Points, in no order, along strands that fork and pass close to each other.
Points whose rows are less than 67.3 apart are linked; no others are.
kazu: [-15,  -4,  20,   9,   9,  16, -25,  -5,  22,  23,  -5,  19, -22,  -8,  -7,
  -5,  16,   4,  -2, -15,  24,  -6,   5,   5]
Sode: [  3,  -1,   5,  12, -10,   7,  10, -17,  -8, -22, -10, -19,  24,  30,  -7,
   7,   0,   3, -17, -14,  36,  25, -12,  13]
seb: [-20,  -5,  19,   9,   8,  -5, -15,  19,  -7,   9, -14, -18,   0, -10,   7,
  25,  36,   5,  12, -22,   6, -13,  -4,  -6]
gobus: [ 15, -24,  28, -16,  -4, -26,  29,  -4, -30,  16,  22, -21,  -2, -11, -16,
  19, -21,  17,  -2,  21,  -6,  22,   6,  -4]
Nul: [-11,  14,  13,  -8, -12,   1, -13,  16,  -5,  -2, -25,  12, -10,   4,  13,
  -8,  25, -14,  11,  22,  -4,  17,   4,   2]
bobe: [  0,   5, -20,  16,  -3,  17,  -5,   7,   1,  13, -17, -16,  11,   4,  22,
 -12,  26, -11,  -4, -15,  -4,  -4,  15,  11]
Lamug: [ -6,  -1,  20,  -7, -15,  16, -20,  -4,  20,  28,  -4,  22,   7,  -2,  14,
  -8,  16, -10,  12, -33,  20,   1,  11,   8]
doda: [ -5,  -7,  36, -24,  -4, -11,  -8,  27, -11,  28,   9,   9,   1, -24,   5,
   6,  20,   3,  -5,  15, -13,  -1,  -2,  -5]
Zef: [ -7,   3,  -1,   5,  -8,  20, -29,  -4,  13,   8, -28,  33,  23,   1,  13,
 -12,  13, -16,   9, -30,   3,  -5,  -7,  11]
Gegif: [-13,  21, -16,   7,  11,  14, -38,  21,  17,  13, -13,  16, -23, -12,  14,
  16,  -1,  -9,  20, -17, -17,   6,  -9,  -2]
Butev: [  6,   3, -23,  11,  -2,  -4, -14,  25, -12,  -7,   2,  -6,  -6,  -7,   7,
  -2,  38,  -4,   3,  -7, -19,  -6,   5,   0]
Tate: [  6,   5,  15,  10,  -9, -29, -14,   9,   2,  -6,  10,   8,  -3,   7, -13,
  13,   7,  16,  -1,   5,  -4,  -1, -36,  -3]
rigum: [ 18,  -4,  -2,  -4, -14,  -5,  27,  -1, -31, -36,  17,   1,   6,   1,  -2,
  21,  -1,   4, -21,  14, -10,  26,  19,   5]
Led: [ -6,  -6,  22,  11,   1, -20,  -9,  -8,  -6,  -1,  -4,   2,  -7,  -2,   8,
  18,  21,   4,  13, -13,   3, -15, -19,  23]
mipe: [ 19,  -1,   6, -17, -20,   9,  -5,  -9,   6,  -2,  41,   5,   5, -12, -19,
  13, -30,   9,  -4,  26, -22,  -9,  -6, -25]
Sof: [ 24,   9, -20,  18,  15, -13,   9,  -8,   8, -16,  41,  25,   9,  -5, -17,
 -11, -26,  18,  -4,  17, -41, -27, -25, -26]
Dizem: [-14,   6, -21,  -2,   3,  12,  19, -12,  17,   8,  -3,   5,   7, -15,   8,
 -14, -11, -13, -22, -16,  18, -15,   0,  16]
nez: [  6,   6, -21,  -6,   2,  -8,   6,  24, -15, -30,   0,  -9,  14,   9,  -3,
  -3,   9,   2, -15,   2, -13,  -8,   2, -10]
lefun: [ 17,  -6,   0,   5,   6, -16,  21,  -2, -17,  -5,   4, -12, -10,  30, -19,
 -20,  -6,  23, -34,  24,   0,  10,   8, -13]
galus: [  2,  -4,   6,  -6,   6,  -1,  16,  -3, -10,  19,  15, -22, -29,  17,  -2,
 -16,   6,   9, -19,  10,   2,   8,  18,   5]
gekur: [ -3,  -7,  -4,  -4,   7,  -8, -35,  17,   7,   1,  -3,   4, -35, -24,   7,
  23,  -3,   2,  30,  -9, -18,  -6,  -1,   1]
dunat: [ 17,   6, -11,   8,  -6,  -8,  10, -13,   9, -24,   0, -13,   7,  22,   3,
  -8,  -9,   9, -13,  -8,  32,  -2,  -6,  20]
Nat: [  6,  29, -30,   2,  12,  17,  -8, -10,  11, -25, -13,   4, -27,   6,  19,
 -27,   5,  -6, -26,   0,  -2, -19, -14,  -9]
votat: [  2,  -1, -22, -17,  -3,  -9,   0,  18,  -3,  -6,  25,  25,  -3, -27,  -3,
   8,  -7,  -6,   5,   4, -42,   1,  -6, -16]
muda: [  2,  -2,  -1,  -2,  -7, -28,   3,  11,   9, -10,  24,  13,  -9,  21, -15,
   6, -17,  12,   3,   6, -10,  21, -17,  -7]
Vor: [-16,  14,  10,   0,  -4,  29,  17, -26,  -6,  -2, -27, -22,   2,  22,  23,
  -7,  19, -14, -19, -12,  27,   6,   4,  -1]
debo: [ -3, -19,   8,  -2,   4,   6, -21,  22,   1,   4, -20,   4,  22,   1,  -3,
   0,  -2,  10,  -4, -20,  16,   1,  28,  16]
mobiz: [ -3, -21,  15, -29,   1, -12,  11,  -3, -13,   0,  17, -16,  -4, -15, -11,
  21, -19,   6,   9,   8,   0,   0,   6,   5]
Rapu: [-17, -21,  41,   7,  -6,   6,  -1, -29,  -2,  25, -35, -15,  13,  12,  25,
  16,  12, -19,  55, -19,  24,  17,  18,   6]
feb: [ -1,   4, -15,   4, -24,  17,  -8, -15,   8,   5, -20,  25,  16, -14,  -1,
  -6,  -6, -11, -21, -14,   3,  -5, -11,   8]
Vure: [ 21, -18,  -5,   6, -10, -17,  11, -16, -17,  -7,  14,  -8, -10,  12, -24,
 -13,   3,  20, -22,  -2, -18, -12,  -3, -17]
Gotu: [  6,  -9,  10,  -3,   0,  -2,  15,  12, -23,  -8,  11,   1,  24,   9,  -6,
   5,  10,   5, -23,   1,  -2,   9,   2,  11]
kezib: [  2,   4,  -6,  22,   3,   8, -26,   9,  20,  17,   1,  16, -13, -14, -15,
  -7,   6,   1,  -4,  14,   7,   4, -11,   6]
talob: [-20,  -5,  11,  19,   8,   8,  -4, -20,   1,  14, -30,  -3, -11,  30,  24,
   4,   2,   0,  12, -12,   2,  13,  11,  32]
fola: [ 15, -22, -11,  14,  17, -32,  -9,  22,   4,  -9,  11,   4,   6, -13, -28,
  -2, -18,  21,  14,  29, -19,  -6,  -4,  -3]
fut: [  7,  11, -16, -14, -17,   8,   9,  16,   2,  -4,  27,   0,  -1, -19, -13,
   4, -12,   3, -19,  17, -15,   2,   8, -35]
Lapa: [  6, -16,  17, -12,  -3,   0,  -8,  -4,  -3,  11,  12,  -6,  -1, -15, -24,
  13, -31,  22, -16,  21, -10, -14,   5,  -8]
fev: [  3,  -1, -17,  -3,  24,  -7, -28,   8,  -1, -18,  -3,   2, -33, -17, -12,
  13, -16,  14,  11,   3, -19, -31,  -1, -11]
runo: [ 13,   0,   0,  -5,   9,   0,  38,  -8, -15, -35,   6,  -3,   5,  23, -11,
 -13, -17,  12, -45,  26,  23,  25,   6,  -3]
gof: [-22,  -3,  25, -13, -11,  -1,  -6,   3,  -5,  27, -13, -26, -12, -12,  10,
  26,  11,  -4,  18, -15,   7,   3,  -4, -12]
bonu: [  5,  -8, -21,  18,  22, -17,  17,   8,   0, -24,  33,  26,   8,   1, -21,
   0, -38,  24,  11,  17, -56,  -7,  -5, -36]
Bogu: [ -3,   4,  19, -19, -10,   2, -13,  10,  -8,  24,  -7,  14,   7,   0,  18,
 -14,   7, -12,   3,  18, -22,   9,   2,  17]
mukuz: [-23,   6, -14, -14,  -5,   0,   4,  15,  10,  -8, -12,  14, -15,   2,  -7,
  -1, -14,  -7, -12, -15,   4,  16,   1, -14]
pap: [  4,   0,  23,   5,   2,   9,   2,  12, -12,   2, -11,   1,  34,   3,   6,
   1,  16,  -1, -14,   4,  22,   2,  15,  29]
Debut: [-22,   8,  21,   0,   0,  22,   3,   1,   4,  26, -27,  12,  13, -12,  23,
   6,  21, -16,   4, -23,  25,  -5,  27,  -3]
navib: [ 21,  13,  -7,  -8,   2, -15,  24,  -5,   2, -31,  33, -10,  -7,   1,  -7,
   0, -16,  11,  -7,  28,  13, -11,   3,  -7]
lakas: [-17,  18, -13,   2, -13,  11,  12,  13,   5, -15, -27,   8,  -7,   4,   7,
  -6,  14, -18, -10,   5,  22,  29,  14,  -5]
lidug: [-27,  15,  27,   6,  -3,  31,  22, -19,  -4,  28, -33, -14,  15,  13,  29,
  13,  19, -22,  -1, -21,  30,   9,  25, -16]
zerab: [-11,   1,  12, -29, -14,   0,   9,  -6,  -2,  17,   1, -29,  -1,  -5,   0,
  15, -18,  -9,   5,  -9,  12,   4,  -1,  -1]
mirav: [  1, -30,   0,  -3,   1, -29, -12,  25,   2,  12, -14,  -4,  11, -17,  -5,
   3,  -1,  12,  18, -21,   0,   0,  10,  11]
Kupu: [ -7, -17,  26,  11, -12, -10,  12, -13,  -7,  24, -18, -13,  29,   5,  15,
  18,  11, -12,  34, -25,  21,  21,  -4,  25]
gofa: [ 14,   6,   9,  -1,  -5,   0,  30,  -5, -17,  -7, -10,  -6,   0,  11,  -9,
 -13,   4,  -6, -18,  31,  29,  38,  10,  15]
fef: [ 18,  21, -33,   3,  31,  -4,   6,   6,   8, -17,  30,  27,  -3,  -6,   1,
 -22, -17,   0, -14,  15, -28, -25, -18,  -1]
Rorid: [-20,  -2,   6,  34,   9,  19, -18, -22,   6,  22, -32,   4, -12,  10,  31,
  -4,  30, -16,  32, -22,  -7,  -6,  12,  11]
vadom: [ 12,  11, -29,  -4,  17,   1, -14,  26,  12, -13,  26,  32,  -7, -10,  -2,
 -11, -11,  -4,   7,  15, -27,   3,  -1,   3]
pobe: [ 16,   6, -11, -15,   5,  -4,  -8,   5,  15, -16,  15, -16,  -2, -12, -17,
 -10, -12,   0,  10,  21,  24, -20,   1,   5]
Babi: [ -5,   6, -14, -21,  -5, -12,  14,  -6,  10,   3,  12,  10, -20,  17,  -5,
 -15, -28,   2,  -8,  -2, -13,  10,  -4,  -8]
Zisi: [  0, -10,  25,  -7, -21,  15,   8, -38, -16,   9, -11, -12,  16,   8,  10,
  -3,  13, -18,  14,  -5,  15,  15,  -8,  26]
kifa: [  1, -18, -17,  18,  13, -25,  -2,  17,   0,  -5, -11, -14,   0,  -4, -15,
  12, -11,  16,   5,   5,   1,  -5,   6,  16]
Bod: [  4, -15,  -9,  11,  11, -12,  32,   3, -17, -18,  21,  -2,  29,  -5, -30,
  16, -29,  19,  -7,  33, -37,  -5,  -5, -28]
mevi: [ -1,  23, -22,   7,   9,  20, -19,   4,  18,  15,  -6, -21,   5,  -5,  22,
 -13,  12, -20,  20,  -7,   7, -19,  -5,  13]
Lemi: [ -8,  24, -14,  -4,  15,  30, -30,   4,  17,   8,  -7,   7,  -9, -29,  18,
   9,   8, -20,  20, -28,   4, -27,  -9,   2]
Gomi: [ -5,  -1,  13, -26, -19,   2,   9, -29,  -8,   6,   7, -17,   8,   4, -11,
  -6,  -4, -14,   6,   2,   8,   3, -32,   2]
Laf: [-18, -11,  20,  21,  -2,  27, -14, -27,  19,  30, -25,   3,   3,  12,  29,
   9,  15, -22,  49, -25,  14,  10,  29,  -4]
deloz: [ 16,  -5, -20,   7,   3, -16, -17,  -8,   3, -10,  15,   0, -39,   4, -18,
  -8,  -5,  17,  -2, -10, -26, -22, -13, -24]
tul: [-14,  -7,   3,  15,   1,  25,  11, -21,   2, -12, -12, -19,  13,  24,   3,
  -7,  25, -13,   2, -29,  44,  22,   7,   6]
sosok: [ 26,   2,   2, -18,   5, -22,  31,  -4,   2, -23,  36,   4,   8,   5, -22,
 -22, -24,  21,  -6,  28,   0, -28,   5, -31]
siti: [ -3,  10, -12,  -5,   8,   0, -15,   0,  14,  16,  -3,  -9,  -8, -10,  -7,
 -16,  -6, -10,  11,  17,  -3, -14, -20,   6]
Nug: [ 12,  21, -37,  14,   6,   4,  12, -13,   4, -36,  16,   6,  -2,   9,  15,
 -13,  -8,   0, -25,  13, -19,  -8, -22,   3]

A fork is a point with three links. Follow the links from the first point to the second and name the forks in between, in order.
Dizem; pap => Lamug > siti > mevi > Gotu
kazu; runo => siti > mevi > lefun
Bod; Laf => fef > mobiz > zerab
mipe; mukuz => mobiz > zerab

Follow the links from the first point to the second, and from the first to the third. Name the last point that the two ways share.
navib; Vor; Dizem => Lamug
bonu; Nul; talob => zerab
Zef; debo; gofa => mevi
seb; bonu; Rorid => zerab
mirav; deloz; pobe => mevi
Kupu; Nat; Bod => fef
